Points, in no order, along strands that fork and pass close to each other.
Two points are linked if the straight distance between their rows is under 66.3. Some points are linked to none.
lurep: -13   7 -41   9  28  24 -17  13 -20   4 -39  -4 -11  37   8   5 -20   4   6  23   2 -12  13  20  16  32
Bod: -23  -7 -11 -33 -30 -23   0  27 -15   3  32  -4 -25 -10   6 -11  30  16  23  -2  13 -24   0  -9   7 -41
veva: -25  22   4  32 -13 -23  11   4  -3 -21  14  26 -34 -40  -9  -6  21  13 -19 -17  37  -4   1 -27   5  -3
deg:  -8  11 -32  39  36 -17  31  14  14 -30   7   0 -36  -6   0  -4  22  23 -34   1  18   1  28  11  10  28
ponop:  -7   9  20  -2  -1  -2  -8 -41  -8  52 -11   6  32  -3  -5  15 -17  13  16 -49  30   9 -39   0  21 -15
Rugut:  39 -22  -7  -3 -16  41 -19  -7   5  -5 -12  -9  10  15  14   2 -23 -14 -21  22 -37   9   5   4 -14  15
veti:  -7  11 -45  19  49   8  -5  -1 -17  10 -39  -9 -15  28  13  14 -11  14  -1   2  13  -9   9  32  26  31
Fer:  12  -9   9   1  -4 -10   9  30  34 -14   8 -22  -6  -9 -15   6  17  50 -42  -6  15  17  14  -2  13  -6
vipe:  22   2 -13  -1  21  31 -19 -19   0  20  -8 -11   4  39   9 -19 -25  -2  -7  25 -13  -5   7  27  12  27
vuk:   1  -1  36   7 -17  -3 -18 -24   4  13 -21  -4  24 -27 -10  25   0 -20  22 -38  19   7 -40 -10 -11 -26
kof: -36  13 -10   3  -8  -8  18 -30 -51  23  -8  17  17 -11   3   8 -18 -40  43 -14  12 -10  -5   4 -13  -1
Tagi: -16   7  16 -14   6 -14  -8 -13  -1  45 -12   4   5   9  -7   2   7  33   4 -24  32   8 -15   0  48 -26
guza: -10 -14   0 -22   6  -5  21   0  -1  50  -7 -15  -1  12  -5  18   5  35  -2 -24  42   4  -4  18  36 -22
Koni:   5  19   2   6   5   4  35 -52   6  -6  12  25  15 -36  10   1   2 -12  10 -28  18   9 -13  18   3  21
pez:  -2   5  18 -24 -26  -2   2 -10 -14  19  39   5  10   2   1 -41   7 -25  25  27  -8 -11   6   0  -2 -24
gul:  15  11  -8  42  17   0 -15  25  16 -34 -21  -8   1 -15  -2   4  -3   4 -29  -5 -26  19   1  25 -17  33
lifo: -10 -15 -19 -45  -1  -4  42  13   8  39  35 -17 -12  -3   4  -9  30  24  14   6  20 -17  20  28  24 -26
mimin: -22   5 -24 -12  12  -7   6  17 -16   6  23   1 -17  35  14 -11   3   3  24  25  -9 -38  30   4  12 -10
lezi:   8   9  21 -12   5  -3   1 -18  16  40  28  -1   6  17  -8 -34   6  15  -4  13  12  -2  -3  15  24 -20
ral:  18 -10   9  10 -16   5 -10  12  11 -24   1   0   5  -4  -9   4  -6 -20  -8  11 -10  13   5 -12 -24   5
gon:  32 -15  40  16   0   2 -34  -3  20 -13 -13 -22  25   7  -6  -8 -13  16 -44 -15 -41  20 -14   2   3   0
tisi: -14  15  -6  22  -6 -20   0  15   2 -27  -1   8 -19 -19 -11  10  11  -4  -1  -8  25  -1   7  -9  -9   3
totoz:  30 -15  29 -19 -37   7  21   0  43   1  33 -16  12 -41 -11 -15  12   7 -26   1   1  15 -11  -2 -10 -13
Rili:  14  13  34 -10  -1  -2 -15 -36   2  37  12   2  24  21 -11 -32  -5   2   9   3   5   4 -12  17  18 -11
buse: -18  -2  -9 -24   1   1 -14   9 -30   9   7   1   1  54  14 -17 -13   6  32  16 -17 -31  13  -5   4 -24
monur:  -4  -5  37  -1 -35 -12 -41  12  -3  -5  -6  15   8  -8 -21  -2  -2 -25  18  -4  -5  -2 -25 -40 -18 -37
paz:  15  -2  -5  26  -6  27  -7   7   7 -27  21   2 -21   6  12 -30  -7  -6 -23  37 -30  -6  35 -14 -15  21
Bimor:  -9   8  -9  18  -7  12 -27  -3 -18 -21 -22   9  11   1   2  16 -22 -53  21  15  -7  -1   0  -9 -31  24
Zez:   3   2   3   7  27 -17 -17  10  19   3 -16 -15  -7  32  -6  -3  14  54 -30  -6   8  14   4   6  45  -1
fef:  10   1 -30  10  21  25 -37   2 -10  -2 -50 -16  15  15  -6  12 -25 -18  -4  -5 -16  11  -6  17  -1  39
tipu:  15  -4  -5   3  16  -7  30  17  38 -11  18 -23 -15 -14  -7   6  26  39 -38  -1  20  11  17  23  15   7
girik: -14 -13 -35 -19  -6  14   5  18 -29 -23  26   3  -2  11  26  11  -7 -27  19  35 -37 -15  31  -6 -30   9
Fari:  14   8  39   3  -5  -9 -29  -1  27   3   2 -11   8   9 -18 -21   1  29 -31  -2  -1  18  -5 -11  18 -17
vedu: -10   1  10 -21 -12  -2   5   0  -6  17  45   5  -2  20  11 -45   5   1  14  24 -23 -27  18   5   6 -38
kipig:  45 -26  11 -11 -13  33   2 -20  22   8  14 -17  19  10  11 -12 -21  -7 -24  17 -28  10   0  16  -9   6
fur:  16 -29   1 -26 -39  11  18  31   2  -9  28 -10 -18  14  19  10   9  16  -8  17 -43 -16  18 -20 -15 -41
fipa:  15  -1 -12  -4  18  25  -8 -19 -11  30 -18 -20  18  27   5  -1 -29 -17  17  15 -12   4  -1  24  -2  32
Raf:  19  -8  -8  21   8   3 -21  31  16 -30 -31 -20   7  -4  -8  21 -10   6 -34 -16 -24  20  -6  15 -11  19
Mem: -13  27   2  43  23 -29 -24 -12 -15  -9 -16  11 -15  17  -4 -16   5  21 -19 -11  16  -5   1  -2  24   8
farov:  28 -13   8  23  -7  19  -7   8  12 -17  14  -9 -11   8   1 -27  -5  13 -42  19 -26   1  21  -6 -10   8
dalur:  24 -27   2 -33 -51  22   5   9  -8  -6  34 -11  -3   6  22   7   4 -11   3   8 -37  -7   5 -18 -29 -37
Bas:   6  -1   9  16  16  -8 -26  -9  -1   2 -41 -10  12   5 -11  26 -10 -11   9 -29   7   5 -24   0  -7  -2
tek:   9  20  28   8 -14   4  -9 -41  -5   1  -2   6  34 -28  -4   0 -11 -55  32   1   2   8 -19  -4 -28   2
fom:  -9  20  14   9  22  -1  -5 -48 -15  47 -14  -2  23  22   1  -9 -26   9  13 -33  26   7 -23   7  26 -10
tefo:   3  11 -46  21  48  14  11 -15 -18   9 -31  -9   3   9  20  16 -15   2  -5 -13   9   7   2  45  15  44
nor: -16  -5 -36   0  29  -4  40  -8  -6  17   6   3 -17   6   6  12   3  10   8   4  32 -14  23  29  16   8
vame:  18 -40   7 -33 -26  21   3  10  -3  19 -13 -16  17  18  -3  29 -14  -1  12   4 -15  12 -12  -4 -10 -14
nesa: -17 -14 -14 -10  26  -5 -18  26  -1  13 -28  -3 -21  54  -6   9  -1  31   3   6   8 -19   2  -7  40  -8
gezu: -18  33  15  25 -12  -7   1 -40 -31 -17   7  32   8 -27   1 -16  -5 -52  24   9   9 -11   4  -7 -13  13
tul:  -2   7  11  10 -11   2 -24 -16  -7  -9 -22   5  16 -14  -8  18 -19 -44  28   0   0   5  -9 -10 -32   4
Sova:  -7  12 -13   6  -9 -10  25 -17  -6 -20  10  23   4 -56   4  22  13 -51  15   4   8   6   5  -6 -32  18
bezi:  -5 -29 -16 -20  -7   5  15  15  -1  10 -35 -17   7  -6  -9  63  -4   0  27 -22  26  19 -13  -4 -14  -9
ses:  17  18  19   8   5  -6  19 -27  19   6  14   3   3 -29   3 -13  17  27 -21 -34  17  15 -21  18  27  -1
Diti:  12 -17 -17  -1  11   5   1  19  14  -3   5 -10 -14  27   3   4  -5  21 -15  22  -2  -5  21  16  13  -2
nel: -11  -9  11 -28 -33  -9  -7  27  -7  14  16   4  -8  -2 -14   1  17   9  12  -5   9  -5 -12  -9   8 -40
Liko:  21 -10   3 -22 -24   9  27 -13  27  -7  30  15  18 -38  -1  -6  10 -36   2  24 -12  10   5  -1 -34  15
pigo:   6  17   2  16   0  -6  37 -36  21 -16  24  25 -10 -57   5 -30  26  14 -16 -35  10  12 -19   2   3  27
vusab:  -4  -9 -29 -16 -15  30 -10  14 -30  -1  -5   8  -3  21  25   8 -23 -28   8  46 -48 -10  15  -3 -18  18
dibuk:   2 -10 -17 -27  -5   9  49 -20   9  18  11  11  10 -48   1  29  10 -10   6 -26  30  12 -10  21 -11  12
sal: -27   9 -23   3   7 -15  25  -1 -15 -17  21  22 -13 -12   7 -15  15 -29  17  31   2 -16  30   4  -6  11
Pitik:  17  -6   0 -19 -15  14  13 -22   3  -1  16  10  29 -17  -4  -3  -5 -51   7  29 -20  12   4   1 -34  15
lovi:   0 -10 -14 -12   7  10  42 -33  11  16  -7   0  24 -36  15  34  -7   5   9 -52  37  21 -21  18  -5  15
duva:   8  27  45  39  20 -18 -36 -26  18  -5 -19   2  27  -7  -4  -5  -3   2 -13 -33 -24  22 -29   0  12  -6
mef:  13 -13  14  -2 -36   6 -13  17   9 -23  11   7  -9  -2  -9   8  -4  -2 -11  11 -16  -2   6 -28 -28 -16
nos:   6  11 -29  16  30   0  46   2  32 -19  24   0 -22 -16   1 -22  26  10 -24  18   9  -3  31  13   0  31
Memi: -25  -5 -28 -34  -8   4   5  -1 -39 -10  25  -8   6  10  26  -8   1 -32  36  27 -24 -24  18   0 -22   0
zoti:  -3   0 -31  11  18  20 -23   6 -12  -8 -34   0   7   5   6  27 -32 -34  11  13  -5   3   3   8 -15  34
momir:   4  -4  -9   4  13   2  31 -21  16  -6  -6   2  15 -40  11  27   0  22  -6 -66  28  20 -41  29   9   5
nelud:   5  15  19  -1 -28 -15  24 -12  23  -5  15  18  -8 -65  -2 -10  21 -16   1 -13  20   5 -20 -11 -17   3
tima:  16 -12 -28  12  22  16  -1  21  19 -14 -12 -25  -7  10   2   0  -9  19 -31  16 -10   5  16  28   3  29
tik:  24 -30  -7 -31   3  18  24   7  19  31  29 -25  10  25   6  -6  -1  15   3  16   0   1  20  29  10 -13
sel: -11   0 -10  18  -4 -12 -10  28  -7 -31 -14  11 -23  -2 -14  28   1 -12  15   1  13  -8  -1 -27 -24  -2
rit:  25  16   7  31  33  -2  20  -4  20 -14  15  -7   0  -3   4 -22   5  25 -30  -9 -23  17  -6  31   6  24
dev:  19 -11   7  13  -4  -2 -19  13  13 -15 -29  -9  12  -2 -11  22  -1   4 -15 -11  -2  18 -11  -6 -11   2
Bina:  15 -11 -28 -12  15   4  30 -12   7   7  12  -5   7  -5  11  14   2 -11   2  22   6   9  22  28  -9  28
liveg:  -8  16  -8   1   3  -7  32 -20   4  -1  29  15  -8 -18  -2 -32  17 -16  11  28   7 -10  26  10  -3  15
Bif: -16  31  15   9   0 -18  -3 -21 -32  -3   0  24   1  -7  -4 -24   0 -32  25  10   8 -13   9  -3  -9  -7
Vev: -32   9 -27 -34 -14 -14  15  -3 -51  -3  23  -7   2  -3  16  -6  15 -21  50  12  -4 -21  15   1 -20 -13
Poni: -21  22   3  14  -8 -12  15 -28 -15 -18   0  31   5 -46   0  10  -4 -40  18 -16  26  -2  -4 -11 -23   3
salo: -21 -18 -51 -18   6  12  -1  46 -18 -17 -22   7 -11  13  14  50 -16 -10  25  21  -9 -12  13  -6 -25  17
Vuguz:  -9 -26  -2 -10  15  12 -25  24 -11   7 -63 -10   7  25  -2  31 -28   0  15  -6   0   6 -28 -21   5   2
nulip: -24 -20  -8 -14  16  -5 -23  31 -21  -7 -49   5  -7  25  -3  37 -20  -9  34  -6   1  -9 -23 -27  -9  -4
Zun:   1  20 -10  -9   3   0  42 -31  15  10  25  22  -9 -34   8 -24  18  -1   0  12  16  -6   7  12   6  16
vig:  23   1  14  -8  -2  14  20 -24  29   9  45  -1   4   3   2 -51   1 -14 -15  35 -20  -9  14   8  -5   4
zakav:  -6   0   1  13   5  -2 -11  22  17  -7  20   0 -23  36  -2 -19   4  30 -15  26  -2 -16  29 -11  20  -7
rufat:  15  47  19  40  23  -6  12 -40   1 -23  15  12   2 -13   7 -46   4  -2 -13 -19 -14   9 -15  15  11  27
dut:   7  -5 -17  12  33  18 -44  26  -8 -18 -64 -11   5  23  -3   4 -24   4 -25  -5 -24   8 -20   9   8  17
boza:  10 -34   5 -43 -39  16   7  -4 -11   6  24  -4  17  -7   5   9  -3 -28  23  16 -23   7  -8  -9 -33 -28
Roz: -10 -17 -13 -14 -16  -2   4  56   0 -24  12   7 -27  22   2  22   9  22   0  11 -11 -19  11 -20 -12 -23
Zopu:   5  -2  47   0 -20  -6 -38 -12  10   8 -15   6  27 -10 -22  -1  -3 -24   8 -14   4   2 -25 -20  -5 -30
bisam:  35  14  -3  12  27   2  38  -6  35 -21  21  -8   6 -27   5 -22  23  10 -33   4 -19  23   4  26  -4  40
meruv:  -2  13  31   0  -9 -10 -17 -41   4  30  -8   4  22 -27  -4   7  -2   1  13 -46  25   3 -38  -5  12 -21
Kugef:  19   2   4  -7   3  -3  47   5  43   1  30 -15 -19 -34  -4 -16  35  38 -37   2  20   6   4  14  12  10
zov:  -4 -11   7 -28 -33   9 -19   7 -38   2  12   1   9  25   7 -10 -11 -15  20  12 -32 -21  -5 -19 -23 -34
Budig:   2   3  17 -14 -28 -12  17 -16  18  17  11  14  -4 -48   0   1  10  -9   2 -29  32   4 -25   1   3 -10
per:  14   3  28 -15 -31  11   1 -19   6   5  46   6   4  -2  -6 -47   2 -20  -4  31 -21 -11   8  -7 -18 -16
lon: -21  -4 -27  19  19   1   3  -6 -29   2 -43   5  11  -9   2  51 -17 -19  21 -30  26  -1  -4   0 -14  18
kikas:  12  -8  14  23   1   4 -24  26  12 -27  -3  -9 -14  17  -7 -21   3  27 -43   9 -25   5  16 -20   1  11
Babab: -13  27  15  24  11 -20 -28  -3  -8  -3  -3   8 -15  28 -13 -26   0   7  -4   8   7  -8  13 -15  23  -4
Fader: -16  -9 -26 -23  23   1  47   4   3  36  27  -6 -17  13  10 -12  15  18  16  15  19 -21  35  28  21 -12
fibe:   6   5  17 -21 -25  15   6 -33 -12   8  10   4  33 -20   2   2  -9 -58  38  17 -16   8  -7   1 -34   7
Tevo:  23   4  32 -16 -12  -4 -10   1  37  20  24 -16   2   1 -10 -21  18  43 -33   0   8  23   0  -1  30 -22
tura: -14  11 -10  23  -2  10 -18  13  -7 -27   9  15 -20  12   5 -19 -11 -15  -3  37 -15 -14  26 -16 -13  15
vinem: -28  20  22  11 -31 -25  -1  15  -6  -6  15  23 -30 -43 -14 -17  22   2  -9 -13  27  -8  -2 -28   4 -15
Palal:  38 -18  18   8  -3  18 -32   2  16   3 -26 -20  14  25   3 -21 -19  11 -44   0 -44  14  -8  -1  11   2
morit:  31 -14  46  10 -22   4 -23  -1  34 -18   2 -15  28 -13 -12  -2   0   9 -37 -15 -23  22 -17 -14 -14 -12
kamer:  19  -5  26  -5 -25   6  22  -1  27 -11  41   1  -4 -37 -15 -22  20   3 -22  12   1  10   5 -11 -16   3
Gesit:  -4  -4  -1 -22  -6  -6  41   2  18  32  25   4 -15 -16   2 -12  22  26  -8  -2  35  -8   7  20  26 -20
Teda: -15   3  21  31  19 -26 -56  12   3 -25 -49  -3   3  13 -16   3   6  11 -22 -13  -4  12 -17 -41  16   0
kaduz: -39  11 -21 -20  -7  -9  21 -16 -55  15  10   4  11 -11  14  11  -1 -38  52   2   3 -12   6   1 -17   0
zogus: -10 -21  -5   2  29  -1 -32  19  -4   7 -58 -15   7  39  -5  22 -15  16   0 -15  11   6 -27  -9  32   1
dig:  32 -20   4  -1 -11  19  20   8  42 -17  22 -17  -9  -4  -1 -11   5  24 -42  17 -18  13  22   3 -12   8
Tedep:  -6 -20   2 -13   1  -2  11   2  -1  24 -34 -14  13 -10  -6  50  -5   6  16 -46  30  11 -19   0   1 -15
tidir:  -4  49  20  38  14 -18   2 -44  -5 -10  16  23  -5  -6   1 -47   6 -10  -9   0   6 -12  -4   6  12  11
Kom:  -9  39  19  39  14 -13 -13 -15  -8  -7  16  12 -17  15  -6 -47   7   1  -5  22   3 -23  18  -7  18   8
gorok:  19   9  21  -3  14  -8   1 -17  28  23  27 -13   7  15  -3 -32  14  39 -25   6  14  11   3  22  39 -15
tosug:   8 -34  -8 -30 -21  15  19  18   3   6 -19 -20  20 -18  -7  54  -4 -19  29 -11  11  21 -12   3 -29  -2
Lezo:  22 -34  -5 -28 -25  20  11  10   7  -1   5  -9  13  -5  -1  32  -6 -20  12   7  -8  15  -1   5 -29  -6
Menof: -13  -6   2  21  19  -8 -49  31  -5 -35 -58   2  -7  23  -6  11 -11   2 -12  -4  -4  -1 -13 -37   9   0
bazos:  -3 -24  -8 -20  16  16 -20  20  -9  12 -21  -7 -14  65   8   0 -15  21  -3  21 -19 -15  -3 -10  30  -3
rumab: -38  20  -8  17  -5 -23 -18  28 -28 -26   6  19 -23  20  -4 -12  10  -1  18  18  -6 -27  11 -26  -7 -16
til:   2   3 -34  32  37   2   5  29  17 -26 -11 -21 -28   9   2   6   5  30 -39   7   2   7  23  16   7  32
guma: -25  -1  -6  -5  -2 -17 -16  41 -12 -24  -1  14 -25  32  -1   8  11  12  12  11  -4 -20   2 -27   4 -27
Nar:  -5  12  41   1 -34 -25 -12  16  15   4  27  10 -21 -56 -19 -22  27   8 -10  -4  16   4 -11 -28  -6 -15
vulef:  -6 -11  -1   6  22  10 -28  -6 -12  15 -55 -15  22  17  -7  29 -28 -24  25 -25   4   4 -28 -10  -8   3
ziki: -33  -5 -24 -17   2 -12  23   4 -38  32  -8  -2  -3  20   0  18  -4   3  47 -14  22 -14   0   1   6 -15
tel:  18 -16  30 -11 -36  -5   7  21  40 -11  13 -12   4 -53 -21  11  16  22 -27 -10   9  18 -13 -20 -13 -13
Notaf:   6 -17 -23   8  20  15 -36  31  -1 -22 -50 -14 -11  33  -4   8 -15  24 -31   0 -16  -4  -2   5  22  16
Tevif: -27  11 -30  26  19   7   5  27 -10 -33   7  10 -28  14   7 -11  -6  -9   4  44 -12 -23  41   2  -5  22
dak: -41  -1 -28 -29 -15 -21  12  16 -39  11  20  -3 -28  -7  12 -13  25  13  34  -9  25 -33   3   1  11 -40
rami:  14  21  10  38  35 -15  -4  11  19  -8  -8  -7   3   7   0 -12   7  29 -37 -16 -19  15  -2  27  20  17
rad:   0  29  11  42  33 -21 -22  -9  -4  -5 -21   5  -1   9   0 -15   4  20 -25 -39  -5  11 -13  18  27  13
bil:   6   5  -8 -18   6  -6  52 -10  36  15  32   1 -23 -30   0 -20  31  13 -15   0  24  -5  10  20  15   7
fal:  15  -7  23  -3 -15 -14   5  33  35 -28  12 -22  -5 -42 -20  13  22  44 -38 -14  13  27   0 -10   1  -8
doned: -12  23  33  39   7 -28 -45  -6   2 -28 -26   8  -2 -15 -18  -2   9   0 -13 -29   2  10 -16 -33   8  -9
Ren: -22  12 -37  26  21  -6  10 -27 -27 -15 -20  21   7 -18  13  39 -20 -26  13 -19  23   4   7   1 -20  35
vam: -17  -2   2 -36 -34 -12 -22   9 -39  -8  11  -1   3  10   5  -2   2 -14  42   4 -13 -18 -11 -18 -26 -37
rotud:  -5 -22 -25 -23 -21   1  16  40  -3 -24  15   4 -11  -1   5  28  11   9  10  16  -4  -4  17  -6 -23 -12
tib: -17  -5 -50  -7  18  29 -12  34 -25  -9 -39   1  -6  18   8  41 -26 -19  19  14 -11  -6   0   0 -12  32
sos: -17  -6 -18  12   7   4 -32  28 -19 -34 -38  14 -15   9  -9  34 -12 -20  25  -1  -5  -9  -4 -29 -24   5
Ras:  -8  22  21  50  12 -19 -30   9   8 -31 -14   4  -7 -22 -12  -1   8   6 -22 -25  -1  11  -4 -18 -10  14
zok: -18   5  -2 -19   5  -2  -4  -8 -31  37   8  -4   9  42   2 -16  -9   0  38  10  -1 -20   5   8  11 -15
zego:   7 -14  28 -23 -37  -2 -27   7 -20   9  11  13   9  30   6 -11  -4 -12  12   8 -35  -9 -16 -35  -6 -45
giz:   9  23  -2  45  19 -13 -11   8   2 -38  -8  -2  -7 -11  -6  -9   4  -9 -22  -6  -9  13  -2  -4 -20  31
tane:  19   8  46  21  -4 -21 -30 -10  30 -15  -7  -7  24 -34 -13  -3  12  11 -17 -26 -16  27 -29  -8  -3 -12
Zava: -10  24   5  19 -16 -12  29 -22  12 -27  22  36 -17 -65   5  -9  22  -3  -1 -35  25  -2 -18 -14  -8  17
gif:   7  25  27  46  38 -20 -29 -10   7  -3 -35   8  19   3   5  -3  -7   9 -14 -37 -24  13 -24  18  17   6
Viga:  14  -7   2 -12  19  20 -19  -2  -5  34 -14 -11   5  56   4 -17 -20   7   2  20 -13 -16   5  15  27  -1
zopel: -10  16  17   6  -7 -17 -14  -2 -14   2   5  10  -8  15  -9 -16   0 -11  25  11   8 -10   2 -11  10 -20
Kas:  19 -33   7 -11 -37  15  12  31   5 -16   1 -10 -26  23   9  22   9  29 -30  18 -43 -10  20 -33  -1 -24
bada: -23  -6   6 -15 -14  -3  13  -8 -13  39 -21   0  10 -12 -11  33  -4  -6  33 -46  33   3 -27 -10   7 -27
gimok:  36 -10   1   5   8   5  28  17  37 -24  19 -23   4 -21  -1  -3   8  16 -39   3 -19  25   9  19 -17  23
gifam:   1  23  12   5   7 -19   0 -32   6  25  12  14   1  -5   5 -11  10  32 -13 -29  30   7 -15   5  41 -10
dugi: -19  25 -14  10  19   3  16 -39 -33  -3   7  23   6  -5  15 -12  -5 -46  24  31  -1 -16  22  14  -5  40
Ganed:   8 -20  18 -32 -19  16  -3  -4  -1  28  37  -6   6  42   9 -31  -2  12  11  13 -27 -18  12   4  11 -46
zesa:  -3   4 -24   7  18  10  10 -29 -17  21 -36 -10  20   1   9  33 -26 -21  19 -22   9  11  -7  19 -10  34
tak:  10 -20 -20 -30   7  10  41  -7  20  21  33 -16   8   2   7   2   5  -2   9  27   5   2  28  28  -6   7
Guve:   6   3   3  34  -3   8 -31  26   2 -42  -4  -1 -25   7  -8  -6  -6   8 -35  11 -23  -6  14 -43 -15  14
niti:   2   6 -39  10  36  16  13 -17 -14  -1 -28  -8  18 -11  23  37 -15 -25   2  -6  -1  17   3  35  -8  57
Mudav:  13   7  13  -4 -17   6  25  -4  23 -21  38  11  -4 -44  -9 -29  15 -21 -12  25 -12   6  14 -24 -32  19
kar:  39  -7  18 -17  -5  17  13 -30  27  21  29 -13  23  13   3 -30 -10   0 -15  22 -11   2  -8  19  -2   5
ser: -21  14 -33  15  18  -5  15 -32 -22 -10 -13  17   0 -14  11  13 -11 -41  12  10  15   1  16   9 -10  38
kevad:  14 -21  -8 -40 -13  16  47 -11   6  57   5 -20  18 -16  -2  26  -1 -13  28  -5  21  19 -14  29 -11  -6
fotud: -11  -6 -17   5  30 -20 -18  11  -5   6 -35  -6 -12  38  -8  15  -1  34 -13 -13  21  -1  -3   3  42  -1
Veg: -25 -11 -16 -18   5  -1  30   7 -19  50 -12 -10  -1  22  -5  27   0  24  26 -27  32  -2  -4   2  24 -17
los:  23 -13 -13   5 -13  42 -21  -5 -16  -6 -13   2 -10  17  16  -3 -23 -23 -15  38 -41 -10  15  -3 -17  17
Kel:  -6   5  21 -13 -18 -19   1   5   8  14   1   3  -4 -26 -11   3  17   8   1 -18  28   3 -17  -4  12 -23
did:  11 -23  24 -33 -31  14 -15   5  -7  17  13   0   4  46  12 -16   0  14  -4  17 -40 -12  -2 -28  16 -45
lis:  -6   7  44 -15 -39 -15  -8  12  16  14  37   9 -17 -25 -10 -40  21  18 -13  14   4  -1   2 -22   6 -31
mil:   9 -22  28 -11  -5  -3 -39  10  27  -2 -17 -10  17  25 -11   6  -4  28 -16  -5  -5  21 -14 -24  20 -25
gen: -25   0  20 -14 -27 -13 -25  16 -23  -7  -8  17   3   4 -15   8  -3 -22  36  -9  -1 -14 -24 -26 -14 -40
lovuv:   8 -11   2  15 -20  13 -28  36  -1 -37 -14  11 -21  11   3  15 -12   2 -20  11 -29  -4   6 -39 -11  -6
likag:  16 -25  14 -25 -13   9 -18   9   8  11  -8 -12  13  29 -13  14 -12  17   1  -1  -5   1  -9  -6   8 -23
faru: -14  10 -42  11  35  17 -10  18  -7 -10   3  -1 -24  30  11  -6 -13  -4   1  38  -2 -18  35  23  12  29
folub: -13   8   4  -3  14  -5   8 -32 -30  48  -9  -4   4  31  -4  -5 -18  -2  30  -8  22 -13  -7  17  22 -11
vima:   0  11   5  13   7 -10  20 -25  16 -13  11  18   8 -48  13   8  14  27 -22 -65  24  21 -33  17  17   1
tezov:  21  21  19  13  20  -4 -30 -34  -1  27  -3  -9  24  36  -1 -42 -15   1  -4   8  -6   0  -6  22  29  11
Taba: -21  -3 -17   7  11   9 -12  28  -5  -4  14   7 -25  52  12 -22  -6  23  -5  33 -19 -30  28  -7  13  -6
kor:   6  17  16  10  28 -23 -12  -5  19  16  10 -12  -9  26  -5 -25  11  47 -33   5   6   9  13  13  46  -6
zetim: -11 -20 -33 -20 -11   4  10  40  -8 -24  -8   2  -7  -6   0  55   0 -12  25   5  -2   3   7 -10 -35   6
rulur: -21   7 -19  -4 -13 -12  20  -2 -18 -22  21  20  -2 -36  -3   2  20 -43  23  22  -5  -4  18  -2 -31  15
Sol: -31  -3 -17 -27 -14  -9  28   1 -33  26  12   7 -10 -15   2   7   9   6  38 -22  25 -16   2   7  -3 -22
kuf: -28  12  10   2 -11  -7   0 -20 -31  22 -17  17  12 -14  -6  18 -12 -24  38 -32  27 -10 -18  -9  -4 -22
dolat:   7 -10 -34 -21  21  11  43 -18   6  18   2  -4  13 -19  11  35   5 -11   6  -1  18  11   5  25 -11  29

A fork is a point with three links, a tip a point with one. Leave the first point through the second and follow the links. Name the first fork or tip that comes.
Menof; Teda => dev
Ren; lon => farov
lis; Nar => Vuguz
Budig; Kel => tik
fal; tel => zoti
zopel; Bif => bil
veti; tefo => dugi
fom; folub => nos
lovi; momir => pigo
Ganed; vedu => Lezo

Follow the links from the first point to the second, and from the first to the third. Name the last point that the two ways share.
tidir; nulip; Kugef => Babab
vinem; gimok; tosug => Vuguz
Bif; veti; zogus => farov
rit; bazos; lon => farov
tane; lovuv; sal => rad
kof; zogus; fur => Lezo
nor; Fer; gon => bil
Viga; rit; veva => Vuguz
